Points on a hilly landscape, in no order, each with its height.
A ball rolls from a point to whichever of its 2 nearest points has the largest drop for the distance, and stops where none of them is lower. Distance is the straight distance between rows; heights are no part of it.
(495) h=7.2: [124 115 125 124 174 151 177 169 118 125 157 139  95 130 138 108 143 182
 135 151 118]
(747) h=58.9: [141 117 123 176  81  81 122 126 152 165  77 184 176 165 170 176  73 102
 130 123 137]
(940) h=17.5: [ 96 138 121 142 145 161  99 141 132 127 162  79 102 156 181 110 113 142
 158 131 173]
(523) h=50.9: [117 141 109  85 151 154 122 135  97  91 172 156  97 101  75 109 177 118
 128 122  85]
(477) h=57.6: [102 121 104 101 109 153  74 113  78  93 144 111  81  92  84 163 171 109
 131 126  96]
(508) h=23.3: [140 118 115 141 169 121 104 127 161 160  85 110 103 141 141 135  82 140
 140 143 147]
(317) h=41.2: [136 167 125 130 149 131 161 149 161 128 154 125 140 131 147  69 105 141
 135 142 154]
(1043) h=49.2: [154 101 114 142 102  92  92  55 112 151  65 125 116 139 156 186  71 113
 130 122 128]
(830) h=78.8: [129 119 105 155 129 108 147 181 154 155 108 131 206 190 166 116  86 117
 138 136 151]
(599) h=54.1: [136 162 101  93 147 118 100 104 144 105 122 173 125  95  82  95 127 103
 121 106 108]
(645) h=60.2: [169 139 120  80 181 209 178 136  86  85 183 178  62  99 102  32 145 167
 102  90 116]
(843) h=61.0: [158 130  91 102 193 119 111 111 151 116  62 160 123 109  79  94 141 137
 107 126  95]
(486) h=57.3: [153 146 122  74 166 201 159 126  78  78 192 168  80 106  81  61 157 136
 115  99  87]
(1090) h=22.7: [176 145 131 108 201 163 160 166 175 139 125 130 105 115 127  30 116 173
  98 116 154]
(1178) h=12.6: [164 151 135 128 199 141 201 170 156 124 124 143 126 118 139  44 133 168
 120 137 145]
(344) h=19.2: [121 114 137 152 108 110 135 127 111 133 111 122 141 113 115 180 120 136
 131 165 111]
(987) h=33.2: [137 144 116 114 185 168 145 159 164 147 151 100 118 153 156  56  99 154
 124 124 165]
(665) h=34.5: [113 132 174 143  96  94 126 122 150 141 136 166 177 117 120 159 136 102
 113 124 126]
(952) h=32.2: [170 167 118  89 176 152  87  94 165 135 128 141  99 104  95  62 100 130
 124  89 144]
(236) h=29.0: [ 87 110 127 158  92 139 151 165 109 135 159  81 174 177 185 149 118 129
 141 156 149]
(545) h=44.2: [163 168 148  96 174 130 160 143 125 111 147 164 143  94  85  58 148 162
 112 102 128]
(655) h=82.9: [121 126 128 156 158 136 159 187 140 142 142 130 187 169 171  92  99 146
 133 135 165]
(862) h=26.9: [105  99 129 160  67 111 137 161 110 143 121  80 147 138 154 194 132 141
 139 145 130]
(97) h=17.8: [154 148 101  86 176 192 107 106 125 109 160 126  80 138  80  87 150 152
 132 114 115]
(1055) h=59.3: [122 134 103 134 115 118  97  99 135 142 107  72  97 152 141 145 109 129
 164 128 147]
(577) h=29.1: [136 119 130 160 143 112 106 134 148 167  95 120 153 165 168 142  76 126
 146 131 160]
(143) h=53.9: [136 103 140 173  55  90 130 128 142 159  86 157 175 155 142 196 102 102
 118 140 119]
(475) h=52.6: [136 116 111 134 101 105  60  50 109 128  73  97  91 124 150 170  84 108
 146 117 136]
(552) h=14.1: [116 113 141 140 144 141 162 158 106 133 152 113 107 127 137 143 128 156
 148 161 128]
(853) h=10.7: [144 157 126  89 176 169 160 128 117 112 174 139  99 133 103  80 144 164
 128 123 111]
(536) h=42.3: [102 117 161 144  57 107 114  94 126 126 132 104 152 125 130 190 144  92
 121 132 123]
(325) h=22.4: [130 131 138 141 168 125 214 188 131 123 135 158 147 136 152  72 147 172
 118 145 129]
(817) h=29.2: [131 146 139 128 150 121 212 162 140 105 129 166 148 116 118  84 163 150
 116 154 111]
(380) h=35.2: [123 137 134 123 156 118 163 156 126 104 135 163 125  99  98 110 170 146
 117 140 105]
(668) h=30.9: [130 162 122 119 149 166  65  90 142 121 159 111  74 135 120  93 139 146
 152 102 163]
(280) h=86.1: [135 112 114 142 195 140 144 187 162 150 110 108 173 173 164  79  92 143
 119 127 159]
(852) h=19.4: [ 96 109  98 165 108 135 122 166 120 141 115  76 186 186 195 147  91 111
 147 136 166]
(1123) h=35.1: [ 91  96 155 122  56 126 116 105  96 116 158  70 113  96 119 200 182 109
 121 125 118]
(210) h=20.6: [146 147  94 106 162 138  73  94 145 136  99 133  76 102  88 128 109 101
 148 120 125]
(1091) h=5.8: [118 106 132 175  61 102  99  96 113 149  79  91 153 164 179 185  74 114
 140 137 146]
(225) h=55.6: [102 126 128 100 102 129 113 118 113 105 160 124 105  85  92 152 174  92
 119 132  96]
(584) h=74.9: [120 117 105 158 126 112 146 159 142 145 100 129 187 169 148 133 101 147
 124 161 128]
(1094) h=37.6: [136  96 109 172 125  99  90 139 127 172  66 120 152 163 184 168  58 129
 140 127 163]
(48) h=40.2: [120 135 143 109 146 130 198 167 110 109 176 175  97  91 124  90 174 154
 129 122 115]
(1005) h=57.7: [149 146  99  92 189 131 111 122 126  99  92 176 122  92  64  72 149 113
 109 119  93]
(149) h=55.7: [122 134 111 120 116 122  66  71 121 130 100  90  75 127 126 156 117 111
 160 116 135]
(928) h=13.4: [133 105 114 143  97 110 103 114 101 142  85  99 122 114 124 185 102 143
 139 157 121]
(386) h=39.8: [142 155 110 114 160 122 146 126 166 135 128 139 123 116 113  90 121 135
 133 136 127]
(388) h=47.9: [100  96 170 134  88 117 177 162 123 128 177 140 135 111 121 180 181 127
 108 142 113]
(136) h=44.7: [123 102 119 121 105  90 122 120 119 116  93 161 164  96  80 176 148  94
  91 141  72]
(524) h=25.1: [115 152 137 126 164 168  96 118 127 125 176 106  95 138 152  99 130 157
 154 124 164]
(257) h=44.3: [102 114 162 118 111 124 205 160 121 120 197 162 127 106 138 123 186 137
 101 130 115]
(462) h=51.9: [146 146 148 152 153 100 165 160 167 138  98 167 181 133 129  80 117 144
 127 130 147]
(29) h=47.4: [110 113 119 124  95  97  93  91 116 122 112 138 141  94 104 181 137  93
 108 140  93]
(27) h=20.2: [ 95 131 151 121 112 140 166 136 110 120 181 107 101 131 150 146 144 133
 144 154 125]
(897) h=47.5: [132 139 102  95 179 164 158 142  98  71 147 174 105  92  84  69 187 139
 108 133  86]
(62) h=64.5: [129 118  85 130 142 140  81 120 155 153 102  58  99 171 169 126  85 132
 152 119 171]
(137) h=31.6: [100  93 145 144  48 118 149 143 104 134 153  81 126 117 137 198 166 129
 123 142 121]
(123) h=67.8: [141 115  96 134 161 104 128 133 146 137  56 139 145 131 110 145 113 165
 117 159 108]
(288) h=23.0: [138 143  96  87 162 161  89 101 113 124 136 111  85 137  73 123 146 136
 143 111 106]
(527) h=35.8: [ 95 147 160 153  81 111 116 111 134 128 154 106 154 143 160 150 128 104
 141 142 149]
(134) h=33.1: [112 102 156 170  75 106 139 178 121 158 128 118 178 148 152 177 134 131
 136 147 139]
(253) h=17.6: [123 162 135  87 134 177 146  96 108  99 202 121  92 127 117  86 153 141
 136 120 113]
(114) h=4.6: [ 99 128 119 153 143 139 101 149 126 143 137  70 149 184 183 121  96 128
 155 130 180]
(504) h=14.2: [134 148 121 132 162 112 106 137 173 164 122 124 132 145 163  84  87 137
 147 106 173]
(754) h=25.6: [112 133 100 132 166 175 131 165 143 137 168  81 103 163 176  81 108 151
 143 135 171]
(1118) h=31.1: [185 169 130  95 189 177 128 126 155 125 145 134  98 103  97  34 118 164
 109  94 148]
(610) h=53.2: [106 119 126  89 133 142 128 148  96  88 171 155 106  68  78 133 184  94
 105 125  79]
(772) h=25.2: [163 159 129 113 177 137 114 123 186 148 125 128 108 115 132  60  86 136
 127 104 172]
(808) h=51.0: [123 128 180 161 119 110 176 174 138 134 134 177 183 126 117 138 158 137
 110 146 126]
(405) h=40.5: [122 128 136 122 127 102 158 136 125 105 118 166 165  97  85 140 174 120
  92 147  80]
(311) h=33.6: [109 101 154 183  23  98 115 151 134 160 111 100 178 171 178 205 125  90
 133 103 159]
(268) h=28.1: [102 140 160 132 107 117 134 128 139 127 167 144 153 115 127 137 144 122
 124 140 132]
(84) h=14.0: [150 133 100 115 174 147  87 110 159 145 104 110  79 129 112 123 102 143
 138 133 127]
(963) h=5.6: [140 116 101 114 154 124  99 112 115 134  91 108  98 114 101 160 109 145
 134 145 114]
(602) h=54.0: [128 135 127  78 139 175 134 139  72  77 201 163  92  89  70  82 186 102
 121  88  92]
(999) h=16.4: [137  87 142 175  11  85  94  80 101 144  63  92 155 160 188 204  92 109
 139  99 153]
(919) h=46.9: [120 115 153 143  58  86  85  64 106 135  90 107 133 128 146 199 111  94
 138 118 132]
(959) h=50.7: [114  88 164 125  86 113 151 146 111 127 148 124 147  90  89 197 180 100
 100 134  90]
(8) h=37.9: [121 135 150 159 109 119 116 124 134 147 122 115 154 158 159 147  95 113
 145 146 151]
(270) h=23.1: [166 142  98  87 201 179 119 135 129 111 129 145  77 116  64  73 154 156
 125 112 103]
(1132) h=49.8: [143 110 152 155  56 100 133 116 130 147  87 153 165 124 109 204 127  92
 111 137  93]
(51) h=44.8: [147  87 107 151 109  90  86  83 122 165  65 122 116 158 196 180  60 122
 145 115 155]
(879) h=43.2: [123 140 153 164 112  95 148 161 153 146 117 175 190 136 141 124 122 122
 128 135 140]
(570) h=46.4: [127 100 175 145  51 111 116  95 130 135 122 141 174 110 105 206 143  68
  86 130  96]
(680) h=39.6: [110 103 176 169  42 110 139 161 141 162 142 123 170 145 144 191 147  98
 122 123 142]
(1153) h=44.0: [133 151 118 101 157 159 188 149 118  82 172 188  97  80 106  55 179 161
 110 122 109]
(436) h=62.0: [102 138 144 114  81 122  82  69 106  99 133  97 112 104 114 167 151  67
 134 122 113]
(390) h=68.1: [150 134 107 117 147  87 109  88 162 153  88 162 127 122 133 127  88 110
 136 115 133]
(788) h=64.2: [145 133 121 150 119  78 129 105 166 157  89 185 154 141 150 139  80 101
 141 122 136]
(958) h=64.6: [143 120 106 114 166  92 133 117 126 122  63 157 142 122  78 134 139 136
 117 141  83]
(223) h=26.4: [109 146 148 121 120 158 178 134 113 115 210 117  93 139 170  93 132 139
 153 128 150]
(441) h=59.1: [ 99 146 140 135  94 131  83  83 115 103 129  79  89 121 140 152 148 110
 149 129 134]
(740) h=29.6: [158 129 111 103 205 157 155 153 149 125 112 128  89 129  95  80 148 175
 120 135 120]
(1064) h=70.5: [130 101  85 135 154 132  97 149 170 160  95  75 144 184 188 114  59 113
 143 112 179]
(489) h=59.0: [147 143 141 133 157  83 154 138 155 127  86 177 169 123  99  92 152 145
 112 124 115]
(841) h=28.9: [130 139 103 105 148 157 113 116 121 127 146  86  85 157 115 123 135 171
 149 135 119]
(32) h=25.9: [ 97 126 169 111 102 160 146  97  87  95 188 106  92 126 129 150 165 110
 127 140 115]
(571) h=25.8: [120  81 134 194  17  97 103 136 115 167  78 117 176 172 199 198  96  90
 138 100 158]
(725) h=23.2: [110 139 136 101 131 174 117  92  86  93 184 100  79 135 114 134 154 131
 140 132 111]
(878) h=53.4: [116  96 172 103 112 120 169 155 109 104 161 155 145  82  79 160 201  93
  90 120  81]
(1072) h=38.2: [182 171 132  93 193 155 134 136 116  98 132 164 116  77  75  31 144 150
 103  82 134]
(936) h=50.3: [127  95 122 124  63  96  68  49  73 113  76  96 129 107 119 198 114  96
 125 109 104]
(278) h=31.4: [118 160 164 115 120 152 177 135 121 109 214 143 121 107 149  82 130 138
 117 122 144]
(909) h=71.4: [123 125 103 148 156 110 156 156 150 134 102 142 158 143 131 124 133 169
 112 166 115]
(712) h=34.1: [122 152 129 116 129 120 118 112 135 122 151 129 118 115 115 121 123 123
 137 138 121]
(544) h=50.8: [120 137 110  96 121 106  84  85 121 111 122 158 129 100  83 134 132  82
 117 114  97]
(777) h=17.4: [118 106 123 169  89 114  85 107 110 138  73  62 153 183 203 161  64 119
 149 123 174]

Write out the way that a ball takes from each point below.
(29): (136) > (405) > (380) > (817) > (325) > (1178)
(909): (123) > (958) > (843) > (1005) > (599) > (544) > (29) > (136) > (405) > (380) > (817) > (325) > (1178)
(62): (1055) > (149) > (475) > (1043) > (51) > (1094) > (577)
(897): (1153) > (48) > (380) > (817) > (325) > (1178)
(959): (388) > (257) > (48) > (380) > (817) > (325) > (1178)
(441): (149) > (475) > (1043) > (51) > (1094) > (577)
